A landscape with many valleys, sampled at points; each row gives a point and its height.
From any point a ball rolls to the lowest of the 2 points nearest to it. It stops when none of these is lower. Distance is the straight distance between rows; heights are no part of it.
Vek: [-11   6 -11 -16  -2   5  -5   2   9   6  17  17 -14  -5  -3  -5 -12   2
  11 -12  -3  -6]  h=679
mupit: [  0  -8   3 -20 -11  -3  -1   3  -4  -3   7  -3  -6 -23   7   6   7   9
  -6  -2  -3 -12]  h=664
fug: [  7  -1  -5 -10  13   0   4   7 -10   3   1   1  -6 -16   0  -4   1   1
  -4   5 -18 -21]  h=587
biduf: [ -8   1  -4   9  -2   5 -10  12   7  -1  -4 -15   3   9   4   4  -7  -2
  17   6   8  -7]  h=328
misi: [  7   5  -4   1 -17  -5 -10   0  -5  -8 -10  14  -3 -20   3   3   6 -16
  -6  -6 -17  -2]  h=603
Deroz: [  3  14  17  -8   6   7   4 -16  -3   6   9   1  -2   1  -7   1 -14   2
   2   5  18  19]  h=265
Mipa: [  2 -12   7  11 -17  -7   4  13  10  -4 -18  -9   6   2  10   9   4  12
  -1   1   0  -2]  h=588
nagik: [ -7  -5 -24   7  -6  -5  -6  11  15  -3  -5   9  -1   1   8   0  14   0
   6  -9 -11  -8]  h=612
Bir: [  2  -8  -5 -11 -15  -1  -5   9   4 -13  -9  -3  -2  -5  12   6  18   4
 -16  10  -7  -3]  h=744
lagi: [ -1   4   0   8  -9  -2  -7 -14   2   1  -3 -19  12   4  -8  12  14 -27
  10  -2   2   4]  h=339
mobin: [  4   4 -12   8   9  11   1  -1  -4  14  -6   3   7  -3   9  -5  -2  13
   4  -1   0   2]  h=284
nat: [  7  -6   1  14   3  15   6  16 -10   2  -7 -18  13  12   5   9  -5   6
  -7   9   6  -3]  h=258
zivog: [  6   0  -6  -4  10  -9  13  -6  -6   6   0  23 -10  -9  -1 -20   4   6
 -14  -3 -16  -1]  h=704
felun: [ -7  13   4 -15   4   6  -1  -3  -1  -6  19 -13  -2  17 -10   0 -14 -10
   7   9  25   3]  h=181
luzar: [  4  -5   5  10  -1 -11  -9 -27   5   5  -8 -14  16   7 -11  10  13 -12
  14  -9   0  17]  h=437
vamo: [ -6  10   4 -13   6   3   2  -7  -2   1   6   1 -13  -6  -8  -4  -1 -11
   2  -8  -8   7]  h=271
Zem: [  5  -3  -1   5  13 -16   9  -4   0   6 -14  17  -5   4   3 -21  -2  13
  -4   4 -10   3]  h=650
vil: [  5   6  18  -4   4  -1   2  13   0  -6  12   3  -7   9  -7   1 -30  -4
  -3   1  17 -11]  h=478
vaviz: [  9  -7  -1  14  -9 -10   2  -4   7  -3 -21  -4   3  -2  10   6  19   0
  -9   1  -6   5]  h=647
Toz: [ -7  -5  18  -1  10 -16  -5 -22   4  -1 -12   0   8  16  -3  -6   4  10
   9  -1   8  27]  h=490
Faf: [ -8   2 -16 -12   0  13  -2  -4  -4   7  11   2   4  -7  15  -6  19  15
  -4  -5   1   8]  h=482
Kup: [ 13   6   6   1  11  -8  -2 -17 -11  -1 -11  -7   5  -4 -10  -5  17 -16
   3   6 -15   3]  h=523
pugod: [  1  -1 -17  -1  19   5   1  12  -5   6   6  10  -7  -2   0 -12 -13   2
  -1   6  -8 -25]  h=622
lubuz: [  0  -3  -8  20   7  -7  -5 -10  12  -2 -13   9  -4   2   0  -7  12 -11
   0 -10 -16   4]  h=155
bezuf: [ -5 -13  -3   0   3 -16 -14  -3  17   3 -18 -15   2   4   6   2  12  11
  19   7  -3   5]  h=386
Libi: [ 11 -10   2  18   0 -18  -7 -21  12  -3 -11  -2   6   6  -7  -2  12 -16
   1  -9  -2   8]  h=352
sek: [-11  10  -3  -5  -1   0   0 -17  -1  -6   9 -12   2  13 -17   3  17 -24
   4   0   4  10]  h=243
nudu: [ 10  -9 -15   0   0  -1   4  -4  -7  10   3  16  -1  -7   2 -11  19   7
 -19   3 -11  -5]  h=741
dukat: [ -9  -1  -1  -4   7   2   0   7  -9  -3  21  11 -11 -11   4   3  -7  -3
 -15 -22   3 -18]  h=627
tudag: [ 11   2  14 -12   1  -5   7   6  -6  -1   6 -10  -4   4 -19   7 -13 -22
   3   5  -3 -21]  h=338
bule: [-10  17  -3   5   1   4 -11  -6  17  -8   1  21  -4   2  -2  -2 -18   1
  20   5  10  -1]  h=392
bipel: [  0  -8  10   5 -13   2  11  16  -5  -5  10   4   0  -7   3   9  -7   4
 -17 -12   4  -6]  h=244
Birer: [  6  -9 -25   5   7  -1  -7   8   0  11  13  24   0   1   3 -16   8  16
  -8   6  -5 -12]  h=776
tute: [ -6   0  19 -15  20 -18  -3 -16  -4   0  -7   3   3  14 -14 -14  10   7
   6   4  -3  16]  h=427
pevos: [-22   8  -3 -11  11   5  -7 -11   0  -4   8 -10   2  17  -9  -4   4  -7
  15   4   5  17]  h=154
zozol: [ 15  -1   3  13  13  -2   6  -5 -16   2 -10 -11   6   7  -9  -3   8 -15
 -10  13 -11  -3]  h=419
nog: [ 10  -5 -12   3 -10  -1  -6   2  -2 -11 -18  12   3  -7   9   7  24  -4
 -24   8 -11   5]  h=707
Rak: [  7  -1   9  10  13 -13   0 -16   5   8 -17   5   2   6  -4 -10  -2   8
   9   0  -4  11]  h=571
nese: [ -8   8  13 -11   2   4   2  -5  -5  -4   9 -19   0  10  -2  -2  -6   8
   6   9  21  18]  h=227
Lafep: [  8  -9   8  -5   1 -12   4  -8   3   5 -19 -15   4  -2   8   2  13  19
   8  11  -2   7]  h=296
nin: [ -4   1 -10  -5  10   5  -3   9   0  -1  -2 -13  -3  -3   3  -3   8  -5
   4   7 -12 -14]  h=550
luze: [ -3   2  -5   5  -4   4   7   7   1  -5   1   3  -5   0  13 -10  -2  11
 -15   0   8   6]  h=147
raku: [  7   6   6  -8  -4   0   3  -3   2  11  14  24  -3 -12   2  -3 -14  15
  -3 -13   8   0]  h=695
munof: [ -9  10   5   0   0   8  -7   7  10  -9  10  14 -11   2   0   2 -28  -7
   7  -2  16  -7]  h=438
bibak: [  8 -14  -2  12 -11  12   1  15 -10   4  14  15   9  -1   8   4  -3  17
 -16  -7   8  -3]  h=269
ver: [  0 -10  -5 -16  -7  -6   0  14   7  -2   8   5  -7  -7  10  -3  -1  19
  -4   4   2 -13]  h=646
Mub: [  9  -5  13 -14 -13 -12   2   6   0  -2  -7  -1  -3 -20  -3  10  -7   2
   3   3 -11 -13]  h=686
Div: [ -8   5 -10  -3   0  16  -1  -3  -1   0  -1 -17   5   2  14  -1  16   6
   2   3   1  16]  h=457
fugi: [-15   3  -4   6 -10   9  -2  -8   5   2   0 -10   7   2   8   7   3   1
  15  -9   7  22]  h=420
dule: [ -4   5  -3   5  12   0  -9  -4   3   2   1 -14   4  15  -6  -5  -1  -6
  16   8   5   3]  h=245
fope: [  7   7  -3   6   0   3  -8   1  -9  -7  -3  -6   8  -2 -14   7   1 -35
   3   3 -13 -15]  h=293
Gak: [  1  -4  14   8  -2   8   8  17  -8  -9   2 -10   3   6   3   6 -12   3
 -15   0  15   1]  h=211
Tob: [  4   5  -1  11  13  11   4   2 -10   3   2 -19   7  13  -2  -5   1  -9
  -5  12   2  -1]  h=325
sak: [  1   6  16 -15   9 -13   7 -10  -1  -3   1   3  -9   8 -16 -11  -7  -6
   2  -1  -2   9]  h=346
sona: [  7  -2   4 -12   3  -2   9  -3  -3  10  -7   1   1  -8   7  -8   1  30
   0   8   2   5]  h=232
zoda: [ -5   5  -3  -5  -4  14   5  -1  -8  -4  10  -4  -8 -14   6   2   3 -12
 -13 -12  -3   3]  h=218
Felif: [  1  -4 -20  16  -8  12  -2  10   1   5   6  17  12   3  12  -4  -4  14
   0  -5   2  -3]  h=302
tevo: [  3  -4   9   3   2   7   2  17  -8 -10   3 -17   6   6 -12  13  -9 -16
  -1   2  -3 -17]  h=267
gisoz: [  1  -1  -2  14   0  13   1  13 -12 -11   2 -11   2   6  -3   8   4 -27
 -14   2  -7 -10]  h=196
Lene: [  4  -6  -4   0  11   9   8   8 -19   5  10   6  -4 -16   2   4  -6   2
 -18  -9  -5 -19]  h=611
pap: [ -2   1  17  -4 -19  -8   2  -7   7   4  -3  -6  -3  -3 -12  14  -1  -9
  10  -2  -2   6]  h=485
fiz: [  8 -13  -2   1 -11  -1   3  17   6   6  -4   1   9  -2  10   7  -4  24
   0   4   5 -10]  h=623
fanat: [  1  -2   3 -17 -10   5   2   2   0  12  13   3  -2 -17   1   9  -7  12
   3 -15   4 -10]  h=680
Tufo: [ 10  16  11   4   4  11   1  -4  -3   6   5   3   3  12 -12   0 -22  -7
   8   3  14   6]  h=310
rino: [  1  14   7   0  -5  -2  -5 -10  13  11   1   8   1  10 -12  11 -24  -7
  22   0  10   9]  h=366
vid: [-11   1  -3  -1 -16   2  -3   4   8   4   3  -1   1  -4   4  11 -10   6
  20  -4   6   2]  h=382
tufe: [ -8   3  -7 -14   6  -4  -3   2   4  -3  18  21 -19  -9   5 -13  -3   7
 -11 -11   4  -5]  h=649
duga: [ -1  14 -10  14   8   9  -7  -6   5   8  -5  20   7  -1   1  -5 -14   6
  16  -4   4   0]  h=337
sab: [ -3  -3  -2   2 -17 -10   2  -1   8  -4  -7  10  -4  -9   2   3   6  -4
   6  -9 -12  -3]  h=552
Fos: [  8  -9  22   5 -22  -7   9   2   1  -1 -10 -15   8  -1  -3  14  -4  -2
   2   4   6   1]  h=537
Seg: [  0   4   8  -6  11   2   6   3  -4  -4  -1  -8  -6  -1  10 -15  -3  17
  -7  13  10   8]  h=190
pokag: [ -7 -10 -11  22  -5  17   7  13 -12 -12   2   1   2   7   5   8   1  -7
 -22  -1  -3  -1]  h=230
Saz: [-12   1 -16   3  -4  14   2  12  -2 -12  10   1  -4  -2  15  -2   8  -5
 -22  -7  -2   1]  h=186
nukeg: [  1  -6  -2  -2   3 -13  -1   6   8  -7 -12 -11  -8   3  -1  -3   8   0
   4  14  -5  -6]  h=486
tadov: [-11   1   7  -2  -5 -10  -3 -13  12   6  -1   1  -2   8 -14   6  -4  -1
  21  -5   3  17]  h=425

Where does a ball stop that starts at each point below?
raku: luze
Div: pevos
pugod: luze

Call two points neighbours if one is among the 2 nearest of the other. Go from one point of each pair to the other, from neighbour to neighbour, staying as low as possible. Name the highest point that can't be avoided.
Gak and mobin: Felif
luze and gisoz: pokag
pevos and lubuz: luzar
